The views of a scene show one set of named points, each view turned or mirrored, shifted and resized as a whole, with a little noise and some points left out.
In the rows, 128 means zero.

Scene 1
View 1
Taket: [117 174 104 141 124  80 140 159 131 158 123 161 104 158 138  88 107 168
 130 128  82 116  97 149]
Dos: [156 178 139 118 100 111 132 168 173 132 135 160 116 164 167  91 114 151
 160 124 133 124  87 152]
lofu: [144 173 114 138 120  89 132 140 178 139 119 147 121 183 158 104 122 164
 136 143 138 126  83 148]
Makug: [110 173 112 162 141  75 150 154 126 153 126 149 109 157 136  91 100 175
 143 119  70 121  87 145]
Godut: [101 166  95 114 112  86 131 154 112 156 131 174  93 147 132  86 107 169
 122 127  90 112 127 135]
Gan: [142 181 154 135 113 110 149 192 141 134 145 163 111 140 158  76  93 150
 182  95  82 123  81 154]
poda: [123 170  86 114 105  81 123 144 145 161 117 170 102 168 141  94 122 165
 109 149 120 111 116 146]
Muvun: [ 89 162 131 110 118 105 137 161  95 129 158 172  94 127 137  85  91 172
 160  95  87 122 132 116]
suse: [ 97 159 153 111 124 119 134 148 119 101 166 158 106 135 152  98  92 174
 183  90 120 134 124 105]
kupi: [104 166  81 123 117  75 129 143 123 163 121 169  96 159 131  92 115 172
 109 141  97 112 120 139]
pevib: [141 177 118 181 149  76 149 139 178 143 112 127 130 190 154 107 113 172
 146 139 108 130  56 157]
Bom: [159 184 139 181 141  87 153 155 188 136 118 128 134 186 165 102 110 162
 166 127 108 133  43 163]
Peg: [ 86 166 119 147 144  85 148 148 103 138 144 154 101 142 131  92  90 181
 153 104  69 125 110 124]
sib: [116 175 126 126 115  96 143 176 118 146 142 170 100 138 142  80  97 161
 153 106  76 116 107 143]
zafuv: [107 161 149 108 117 118 131 151 129 105 160 160 107 140 153  98  97 169
 176  98 125 132 120 113]
Fov: [ 83 155 131 128 142 100 134 122 119 107 154 146 109 151 142 110  98 187
 162 107 123 136 122 100]
View 2
pevib: [124 116 153 124 141 115 131 128 110  92 125 153 156 128 141 144 136 144
  99 160 128 155 133 120]
sib: [123 121 117 128 134 124 136 124 113 113 135 151 137 114 146 103 109 140
 111 140 118 117 132 110]
suse: [141 141 116 138 148 103 137 144 121 118 138 136 127 122 128  98 100 141
 122 126 140 131 136 108]
Peg: [121 139 128 140 143 121 139 131  98 102 129 142 134 128 145 102 109 145
 105 132 113 114 124 121]
Godut: [119 124 126 127 122 124 131 132 101 124 124 143 128 124 151 109 117 138
 111 135 122 106 117 120]
Bom: [129 110 145 122 145 113 133 123 121  90 133 159 161 121 136 143 132 143
 102 165 130 164 144 111]
Makug: [118 125 135 132 139 124 136 124 101  96 128 150 145 125 148 117 119 144
 100 146 112 126 127 120]
poda: [120 111 139 117 112 121 124 135 104 129 118 145 133 126 151 127 131 135
 110 145 132 119 115 122]
kupi: [117 120 136 125 118 124 127 134  96 123 118 143 131 129 154 118 126 138
 106 139 123 110 112 125]
Muvun: [128 137 112 137 139 116 138 135 111 119 135 140 125 120 140  91 100 141
 117 126 124 110 128 113]
lofu: [130 111 144 118 126 110 126 137 115 116 123 149 144 125 139 141 134 138
 110 154 141 147 129 116]
zafuv: [140 134 118 134 143 104 136 143 123 121 137 138 129 120 130 103 105 140
 121 130 141 132 136 108]
Dos: [135 107 126 116 128 112 129 132 131 123 135 153 142 113 135 127 123 136
 118 153 143 146 139 104]
Gan: [129 111 111 124 141 120 139 116 131 107 146 160 148 104 138 108 108 140
 113 152 122 138 149  99]
View 3
Makug: [136 130 116 110 156 105 143 144 141 140 116 148 133 127 119 106 158 115
 156 162 130 133 135 115]
Dos: [109 135 141 139 144  80 144 144 135 132 142 125 132 133 141 130 121 140
 131 149 132 103 119 113]
pevib: [114 136 114 110 144 109 173 161 136 126 118 151 148 113 147 120 143 121
 151 138 139 127 104 118]
kupi: [135 126 137  96 141  99 146 139 124 151 123 127 141 153 114 111 152 128
 159 152 122 130 161 141]
Taket: [138 131 126 108 151 100 143 143 138 142 119 133 135 140 121 112 150 123
 157 157 127 124 143 123]
Bom: [111 141 114 126 151 102 168 162 145 119 122 150 141 108 154 124 134 123
 143 140 141 116  90 104]
Godut: [138 123 139 107 146  93 131 132 128 153 128 127 131 152 109 110 151 128
 153 164 121 125 163 133]
poda: [128 130 143 100 136  94 153 143 123 147 128 118 145 154 125 121 139 136
 155 143 123 119 152 143]
sib: [137 129 130 127 159  89 122 133 143 143 127 133 121 138 114 110 147 123
 144 173 125 118 146 110]
lofu: [107 133 135 114 133  94 165 152 126 134 133 133 145 131 142 126 130 135
 141 136 133 118 118 128]
Fov: [ 95 108 133 125 134  92 132 127 111 155 147 163 128 123 107 107 155 121
 127 171 130 150 143 119]
Gan: [129 135 125 148 165  83 123 137 155 132 132 135 115 125 129 117 135 126
 135 173 132 106 121  92]
Peg: [131 117 122 113 153 101 127 131 132 151 125 156 125 131 102 100 166 113
 148 177 127 144 152 116]
View 4
pevib: [132 121 126 124 136 127 147 139 138 104 162 139 138 118 105 150 102 148
 101 122 137 119 107 147]
Bom: [136 118 130 128 132 126 151 122 139 102 173 132 147 111 113 158 111 149
  94 122 140 119 110 148]
Fov: [130 119 148 103 130 129 127 155 130 125 146 140 105 116 156 128 127 132
 137 142 134 130 117 130]
zafuv: [139 116 155 102 120 127 127 140 132 121 149 129 127 108 161 137 143 126
 139 146 135 131 126 130]
lofu: [132 118 136 122 128 136 135 148 138 113 158 130 156 117 105 148 113 137
 122 139 135 124 110 140]
Taket: [141 129 132 103 126 110 141 151 139  97 126 141 139 116 114 137 123 131
 129 126 133 116 120 140]
suse: [139 117 157  99 121 125 127 139 130 122 148 131 117 107 171 134 144 126
 139 146 134 131 127 129]
kupi: [137 131 132  99 127 117 131 171 139 103 116 142 140 122 106 128 120 126
 145 135 132 118 118 136]
Muvun: [144 126 150  89 119 110 130 148 133 108 123 137 119 110 158 127 147 121
 146 137 133 124 131 130]
Peg: [138 130 136  94 128 107 138 153 135 104 121 147 106 116 144 127 129 131
 132 123 134 119 123 137]
Dos: [143 116 146 117 119 131 135 131 138 108 159 121 167 108 123 152 133 129
 125 143 135 124 122 137]
poda: [136 126 135 107 124 125 129 167 139 106 127 134 157 120  99 134 120 125
 143 141 131 120 116 135]
Gan: [152 121 145 105 117 108 144 115 137  94 146 128 147 102 145 151 146 130
 118 127 136 119 132 140]
sib: [147 127 141  96 120 106 139 138 137  96 126 135 138 109 136 137 141 125
 132 129 134 118 130 136]
View 5
Bom: [152 132 144 105 133  99 120 153 167  67 118 129 144 137 125 105 125 121
 160 102 131 138 104 115]
Gan: [134 145 129 114 132  87 117 142 123  62 108 116 112 155 142 126  97 137
 155 118  99 141 129 101]
kupi: [122 126 140 127 136 111  88 161 117 117 145 150 145 178 134 129  96 150
 127 102 105 102 116  99]
sib: [122 141 125 126 134  94 101 149 109  84 122 129 123 170 138 130  90 145
 142 112  96 122 129 101]
suse: [123 161 108 126 136  82 141 131 119  83 144 142 109 172 141 126  90 147
 127 117 122 129 164 103]
Makug: [124 137 123 130 136 101  90 156 124  82 126 136 143 169 123 115 103 138
 148  95 110 116 115 120]
Taket: [127 131 135 124 134 104  90 157 122  94 129 138 142 168 132 123  99 142
 142 104 104 113 114 105]
pevib: [147 129 142 112 134 106 109 159 164  81 130 140 155 146 121 104 124 126
 152  95 134 123 100 118]
Fov: [121 156 107 131 139  91 130 137 126  95 155 155 129 177 128 116  98 145
 124 105 133 117 155 114]
Dos: [147 133 153 100 132  96 133 148 145  89 127 130 122 147 150 128 107 138
 139 123 115 136 125  85]
poda: [134 119 157 114 133 114  98 163 130 125 146 150 146 169 144 131 102 149
 125 110 110 106 112  86]
Godut: [119 134 132 128 136 104  92 156 106 110 139 145 134 181 138 132  89 153
 129 108  99 106 126  97]
zafuv: [126 155 117 122 135  85 140 133 123  88 143 141 112 168 142 126  93 146
 128 119 120 129 158  98]
lofu: [147 126 153 107 133 107 118 157 156 102 140 143 147 152 136 117 117 135
 138 106 128 121 110  99]
Muvun: [112 154 109 134 136  89 112 139  98  89 137 138 114 183 138 132  82 152
 130 114 101 118 153 103]
View 6
Dos: [122 126 149  87 113 117  98 123 114 111 144 141 107 170  96 135 123 140
 177 101 128 130 143 159]
Muvun: [108 134 129 146  89 132 106 137 123 134 137 119 147 160 123 148  95 169
 163  75 171 167  77 133]
lofu: [145 112 148 100 129 108 117 129 108 119 146 130 108 161  76 115 126 146
 164 121 101 137 142 133]
kupi: [148  99 124 135  99 111 126 135 120 122 166 116 140 157  70 118 114 175
 158  92 118 191  95 125]
Peg: [132 128 137 162 108 122 136 144 128 141 130 114 161 149 117 134 110 172
 147  97 149 171  81 132]
Fov: [120 133 140 147 120 129 110 140 104 148 120 111 126 152 118 130  92 162
 154 106 151 135  86  94]
pevib: [158 119 161 121 149 100 148 136 121 126 127 131 131 149  89 108 143 145
 150 139  92 133 147 149]
sib: [122 129 138 132  97 121 119 134 133 123 142 132 151 161 111 142 118 162
 162  85 152 170 103 165]
Makug: [146 123 145 147 120 111 146 140 133 131 134 124 157 149 104 126 128 164
 148 109 126 167 109 154]
Godut: [134 110 125 136  92 119 117 135 123 123 161 118 144 159  86 130 109 175
 160  81 136 189  90 133]
Taket: [144 114 138 132 109 111 134 136 129 122 151 126 149 155  89 125 127 165
 156 100 123 175 110 154]
suse: [ 99 145 140 133 106 137  92 135 108 140 119 122 123 163 133 148  90 154
 165  92 172 129  90 118]
poda: [147  98 126 114 101 110 115 130 114 116 172 122 123 162  62 116 120 167
 166  95 109 179 112 127]
Gan: [112 144 154 114 108 123 113 130 136 117 127 146 143 165 128 150 128 146
 168  92 154 143 126 191]
zafuv: [104 140 140 124 106 133  91 133 107 135 126 125 119 165 125 145  93 153
 169  92 165 130  98 121]

Which points are out of place in each view (at most two, in the order of its rows)? Write - if all are in place.
view 1: Peg
view 2: Gan
view 3: -
view 4: -
view 5: poda, lofu
view 6: -
